Each row is a point on a landscape with many peaks, with its height.
From any point a climber steps to the highest of the 3 points nearest to it. It stops when none of these is higher. Distance is the straight distance between rows; heights are no part of it.
k765: [134 101 119  73 106 140  79 125  96 128  88  49 106  80 108 106 117  92
 112  65  70 121]  (h 48.6)
k469: [ 88 110  78 114 111  74  94  95  86  63  64 139 105 109  88 123  82 106
  97 117 109 108]  (h 64.3)
k116: [115  97 115  95  96  97 103 102 114 101 136  70 103  79 131  88 122 123
 128 101 101  77]  (h 53.7)
k973: [ 67 106  65 126  79  67 116  87  92  72  91 171  95 122  89 109  62 105
  76 146 131  90]  (h 60.3)
k750: [118 107 100  93 113 113  98 114 101  97  94  82 109  89 114  94 115 114
 106  88  96  90]  (h 48.7)
k787: [119  88 131  76  82 120  70 112  96 121 117  36 111  93 118 104 116  85
 102  80  90 118]  (h 45.9)
k366: [ 80 107  78 127 109  62 116  76  80  71 113 141 106 106 105 100  99 118
  89 127 132  71]  (h 14.0)
k974: [131  72 135  93  80 112  98  91 109 119 146  44  95  87 119  95 113  93
 120  88  94  87]  (h 45.5)
k70: [120  89 121  58 106  96  68 122  97 110  77  58 117  92  91 132 108  81
 107  75  79 134]  (h 27.3)
k204: [ 94 102  88  98 108  61  84  95  98  53  60 130  94 123  84 139  85  89
  99 116  93 131]  (h 80.9)
k51: [121  74 138  83  80 152  78  95 118 149 149  29  97  79 109  81  99  77
 122  71  94 117]  (h 26.9)
k68: [128  93 126  82 100 127  89 122  95 122 106  56 104  76 112 102 111  97
 102  83  85 101]  (h 58.4)
k350: [127  90 118  87 101 116  89 113 100 104 116  58 113  75 111  93 126  97
 116  82  84  89]  (h 69.2)
k409: [ 60  84  39 129  83 111 131 100 113 133  66 190  59 118  67  71  56 103
  39 131 113 103]  (h 57.4)
k843: [ 60 127  48 140 127 123 142  83  90 107  98 173  81  96  77  52 102 132
  74 104 108  74]  (h 47.4)
k617: [109 102 110  91 101  58  74  97  91  68  81 105 118 120 106 139  99  97
 108 115 108  97]  (h 43.6)
k941: [112  80 139  93  78  85  72  97 107 103 132  49 103 102 113 113 122  85
 115  88 101 102]  (h 31.2)
k880: [ 96 114  88 106 113  80 120  90  88  78 104 117 109  99 105 106 114 126
 106 108 115  68]  (h 16.8)
k194: [ 69 116  66 132 106  75 146  67  89  74 131 155 101  99 106  75  95 125
  87 136 130  58]  (h 35.8)
k294: [ 85 128  68 127 121 106 139  86  88  82  98 148  98 100  94  69 101 140
  93 113 112  66]  (h 37.1)
k578: [ 54  96  38 142  94 109 152  94 103 146  78 184  60 121  64  56  72 103
  38 141 113  99]  (h 85.2)
k607: [105 105 103 103 118 117 131  95  95  97 123  82 101  85 122  76 118 123
 117 100  95  63]  (h 40.7)
k640: [ 86 120  56 114 132 116 127  96  93 100  85 152  93  99  87  71 104 130
  94  99  96  75]  (h 18.6)
k985: [110  80 134  92  76 166  88  79 135 153 164  29  83  90  94  57  82  58
 118  75 114 130]  (h 27.6)
k556: [110  84 137  98  83  96 105  85 125 106 142  50 106  85 120  88 119  94
 132  90 107  75]  (h 49.3)
k206: [ 84 121  83 113 110  94 151  82  91  85 129 130 105  88 102  78 127 136
 106 114 121  50]  (h 22.1)
k603: [118 121  91  97 118 117 107 128  98  98  72  97 108  90 109 110 109 106
 107  85  88  98]  (h 66.5)
k670: [123  82 132  79  80 136  62 112 114 136 119  23 103  97  94  93 107  65
 104  76  92 127]  (h 35.5)
k12: [ 87 118  84 101 118  93 103 104  97  75  63 139  93 112  91 113  76 104
  94 108  93 102]  (h 61.8)
k934: [129 106  93 100 117 139 111 123 101 111  84  79 106  73 109  84 121 116
 116  76  79  93]  (h 38.2)
k458: [135  90 119  83  96 160  92 109 112 148 123  36  90  68 110  63 119  93
 119  70  85 104]  (h 24.6)
k234: [122  76 145  90  61 113  77  85 123 136 155  32  94  99 107  81 109  57
 125  84 108 118]  (h 29.9)
k993: [123  83 137  90  74 101  75  94 101 118 137  41 109  81 119 102 116  82
 126  87  98 100]  (h 37.2)
k279: [113  91 136  94  87  71  93  91  97  96 131  67 111  95 121 111 122 100
 120 104 101  91]  (h 22.0)
k829: [103 105 105 106 106  74 141  68 104  83 146  99 101  96 124  79 116 132
 120 119 111  46]  (h 5.9)
k416: [109  90 148  69  68  78  63 103 103 106 116  31 111 114 106 130 130  55
  96  87 100 132]  (h 38.0)
k191: [ 97 101 103 103 100  73 116  84  98  74 132  99 115 104 127  94 110 124
 115 104 120  58]  (h 15.5)
k359: [127 101 124  72 106 118  82 134  99 110  70  74 109  93  97 128 103  89
  99  61  65 127]  (h 20.2)
k669: [122  66 139  95  69 116 108  85 123 130 166  35  85  79 123  82 108  88
 131  98 112  87]  (h 42.1)
k610: [122  89 133  53  99  85  72 126  96 120  76  45 125 110  86 139 104  64
  98  64  68 152]  (h 17.5)
k396: [118 105 127  65 120 101  79 125 101 104  54  73 121 108  87 146  90  72
 102  76  68 155]  (h 23.2)
k721: [ 57  86  58 120  84  72 100  98 102  84  74 168  77 131  75 113  57  94
  67 141 122 110]  (h 43.5)
k866: [ 96  94 106  96 102  61  81  96  95  66 109  93 115 108 118 124 118 106
 110 106 104  76]  (h 32.0)
k868: [114  75 151  74  59  95  40  94 112 145 146  19 102 104  93 110 124  37
  90  79 103 147]  (h 60.1)
k220: [ 97 100 107 110  98  65 110  87  95  67 110 102 113 100 122 113 118 111
 114 115 114  64]  (h 24.9)
k592: [ 81 105  51 118 107  94 118 104 104  95  59 176  77 122  75  85  54 102
  71 118 110 116]  (h 24.2)
k422: [122  75 144  88  69 143  61  89 119 140 141  36  95  92 104  94 107  63
 111  76 100 122]  (h 29.1)
k219: [118 113  91  79 125 116  97 110  91  91  73 100 111  90 100 108 101 108
 111  83  68 110]  (h 84.6)
k466: [134  92 120  81  90 177  83 121 120 156 124  34  88  63 110  66 110  89
 124  59  76 111]  (h 19.2)
k180: [ 96 106  99 109 112  87 132  74 103  87 130  97 111  89 117  86 118 125
 120 103 110  59]  (h 7.7)
k769: [120  74 145  61  73 101  51 112  97 122 112  10 113 113  85 124 123  48
  93  72  88 162]  (h 56.9)
k584: [ 62  93  74 131  78  32  95  77  97  63  83 162  92 133  93 129  81 102
  91 148 122  98]  (h 66.4)
k434: [ 56 122  41 159 106 103 148  75  94 105 101 175  80 111  80  58  77 119
  55 146 123  78]  (h 57.3)
k589: [122 103 128  85 102  92  83 121  92  91  96  74 106  88 109 129 103 100
 116  86  88  95]  (h 16.0)
k677: [102 100 100  76 133  81  91 114  99  89  39 127 113 116  81 136  76  88
 100  87  73 143]  (h 55.5)
k433: [120  92 127  79  80  90  86 109  96  95 111  51 106  90 112 118 129  98
 112  92  96  97]  (h 21.1)
k658: [101 110 105  95 108  70  97 103  86  74  93 111 112 108 103 118  89 108
 104 104  92 101]  (h 55.2)
k86: [114  97 138  92  86  57  66 101  98  93 118  59 122 109 113 130 126  82
 116  98  94 108]  (h 7.5)
k40: [ 90 133  69 112 128 121 115 115  94  95  57 131 102 111  91  95  85 121
  97  97  83 102]  (h 37.8)
k639: [ 65 118  45 138 106 114 132  88  91 106  76 179  83 111  76  65  79 111
  54 125 116  87]  (h 56.8)
k65: [ 59 111  54 143  89  86 123  86  94  90  88 172  93 123  80  78  64 113
  61 141 125  90]  (h 47.3)
k834: [ 65  55  43  98  63  69 111 106 118 130  66 187  58 130  60  90  38  86
  43 146 108 121]  (h 16.6)
k616: [111 113 111 101 119 113 110 119  96  95 104  93 107  81 114  94 122 120
 110  91  86  76]  (h 37.3)
k531: [117 112 107  80 120 134 102 133 102 116  85  77 111  89 107 113 107 117
 112  68  80  97]  (h 55.3)
k823: [131  82 129  86  94 144 105 102 123 133 140  47  85  71 124  69 110  94
 133  75 104  83]  (h 21.5)
k463: [ 58 107  72 125  89  56 116  77  90  56 108 161 103 120 102 104  84 114
  84 153 138  78]  (h 44.4)
k876: [ 73 140  69 122 122 126 132 106  96  94  69 155  93  96  81  73 102 129
  81  98 102  88]  (h 21.6)
k821: [121 104 110  97 109 127 114 108  94 113 124  85  98  76 122  78 124 123
 117  91  99  73]  (h 49.0)
k504: [103 110  79 106 119  97 111  97  91  81  78 134 107 101 111  98  95 125
  92 103  92  88]  (h 36.2)
k593: [110  74 135 105  70 145 104  61 143 149 164  36  81  92 104  74  81  61
 140  80 104 111]  (h 32.3)
k799: [ 85  81  64 104 118  86  98 109 112  98  46 169  78 128  77 108  46  95
  84 113  89 125]  (h 16.7)
k867: [117 105  98 106 120 139 127 119 105 110 100  83  90  71 115  72 122 123
 107  82  83  74]  (h 34.5)
k515: [131  91 125  55  95 117  64 126  99 128  97  43 121 100  97 110 105  70
  93  75  72 132]  (h 28.5)
k718: [ 88 113  99 109  92  54  94  86  86  69  91 122 112 125  97 133  93 112
 109 107 113 100]  (h 45.8)
k224: [ 66 120  54 142 112  90 147  76  83  86 122 166  91  91  99  58 105 130
  78 129 123  61]  (h 39.9)
k74: [ 75 112  56 134 108  94 122  86  85  79  82 168  91 112  84  93  82 118
  76 130 115  87]  (h 73.0)
k771: [117 106 117  66 115 101  79 127  91  94  52  86 114  95  94 128  99  89
 105  77  70 133]  (h 25.3)
k517: [121  77 135  93  76 167  95  85 125 145 146  32  90  70 113  80 100  82
 128  77  92 103]  (h 25.1)
k802: [ 66  98  88 126  88  32  86  88 100  60  80 142 103 134  89 139  80  91
  91 135 117  98]  (h 55.7)
k371: [ 80 115  79 113 124  88 111 102  96  76  61 150  99 116  92  99  72 116
  94 107 106  94]  (h 51.6)
k314: [ 79 124  49 127 118 118 126  96  92  98  61 173  78 107  82  84  81 114
  73 110 101  96]  (h 39.6)
k430: [ 98  97 120  80 102  57  74 107  92  80  75  87 109 117  94 146 107  80
  97  95  93 118]  (h 8.4)
k474: [ 68  87  36 126  90  80 107  98 110  95  69 181  67 119  75  95  60 102
  61 144 120 105]  (h 31.9)
k397: [110  76 151  68  69  82  42 106 107 126 129  26 110 126  98 113 138  48
  84  79 109 161]  (h 80.7)
k777: [ 94 106 101  93 118  62  85 117  88  72  53 117 104 115  91 148  85  86
 100  97  85 134]  (h 68.3)
k661: [120  76 141  94  59 131  88  82 122 139 162  33  86  76 117  79 102  73
 120  79 109 109]  (h 38.1)
k875: [113  83 130  94  62  96  86  96 112 115 137  51 103  97 120 105 117  83
 125  88 111  90]  (h 41.2)
k561: [103 108  98  89 118  98  90 114  94  80  77  97 114  90 108 105  95 101
  96  98  82 105]  (h 66.7)
k778: [104 110 103 113 119 105 114 101  94  84 121 104 108  88 119 103 114 120
 111  98 103  69]  (h 33.9)
k452: [113 109 123  82 110  74  84 104  80  91  81  76 109 106 103 133 109  93
 104  91  84 117]  (h 12.3)
k800: [ 83 104  88 104 113  80  97 106  95  86  56 138  97 109  85 130  65 101
  92 103  99 125]  (h 69.4)
k918: [118  95 119  90  95  96 123  81 125 100 166  81  96  70 127  79 125 127
 135  97 111  55]  (h 70.2)
k537: [124  87 130  76  78 150  79 108 116 148 128  31  99  78 103  80 101  82
 111  69  84 113]  (h 27.1)
k963: [ 62  98  69 126  79  51  97  82  92  58  80 155  93 125  95 124  77  96
  86 153 128  97]  (h 77.9)
k852: [ 67 121  61 136 117 101 130  85  82  79  95 156  87  99  91  75  97 122
  90 118 121  67]  (h 47.0)
k674: [129  89 115  88 110 150  97 124 101 131  94  60 103  76 111  87 122 102
 111  64  74 104]  (h 50.9)
k307: [119  94 133  66  97  97  65 119  93 110  99  48 114  90 104 126 109  83
 107  79  84 112]  (h 35.3)
k274: [ 92 123  86 113 122 107 127  91  93  83 105 124 108  90 109  90 120 134
 109 113  97  72]  (h 24.7)
k906: [136  96 122  59 111 117  83 124  95 111  73  59 116 100  87 128 108  76
 103  62  68 140]  (h 21.2)
k166: [ 68 128  46 142 116 130 147  96  97 110  78 170  79 105  72  61  90 123
  61 110 102  87]  (h 52.0)
k112: [ 80  97  95 117  94  54  79  98  94  59  67 145  96 129  91 135  79  98
  89 128 111 108]  (h 61.9)
k649: [125  77 125  90  87 132  79 109 111 135 138  32 103  87 107  89 113  84
 125  82  97 116]  (h 29.8)
k779: [124  88 144  60  80  83  48 115  96 120 118  29 111 107 101 131 119  57
  94  79  99 142]  (h 56.6)
k360: [ 88 106  86 107 111  70  98  95  91  59  75 151 105 124  98 117  80 114
  87 126 107 106]  (h 58.1)
k666: [110 113  85 104 132 132 110 120 100 107  74 108 103  81 101  83 110 126
 103  73  86  90]  (h 34.0)
k167: [ 60 110  64 138 102  76 110  84  89  68 103 157  96 115  88  94  75 114
  81 142 141  78]  (h 42.3)
k893: [ 82 120  72 115 127 119 137  96  92  94 102 137  92  77 101  71 119 139
 102 103 102  70]  (h 18.8)
k966: [ 70  98  79 116  93  49  91  80  98  51  89 140 102 124 101 118  83 105
 101 128 129  89]  (h 56.7)
k891: [111 103 133  71 113  75  79 114  92  95  63  73 126 111  96 151 103  76
 107  87  75 144]  (h 15.4)
k34: [108 122  89 103 123 132 127 111  84 102 100 114  93  81 113  74 115 137
 109  94  86  78]  (h 20.7)
k819: [121  97 116  70 131  87  79 122 101  87  47 101 113 101  90 145  95  79
 102  79  69 157]  (h 36.0)
k249: [119  95 121  93  90 122 104 106 107 108 123  64 100  69 114  87 119 116
 121  94  98  72]  (h 58.0)
k564: [ 63 130  54 142 109 117 135  84  86  97  87 180  80 105  82  53  93 122
  63 124 111  83]  (h 68.0)
k731: [109  70 145  81  52 115  53  83 112 131 153  24  99 112 105  97 125  52
 110  86 103 133]  (h 39.0)
k854: [ 75 121  79 121 111  79 143  73  95  74 129 146 115 105 104  85 108 130
 103 128 125  53]  (h 29.2)
k735: [ 86 112  70  98 124 108 110 115  93  88  44 157 101 115  76 101  66 111
  84 100  88 117]  (h 50.8)
k730: [ 72 102  63 115 102  82 101  98 107  79  69 169  90 127  78 114  60  98
  77 131 122 112]  (h 35.4)

Where does a climber stop that starts at each point below?
k274: k350
k829: k74
k589: k350
k220: k219
k610: k350
k906: k350
k430: k219
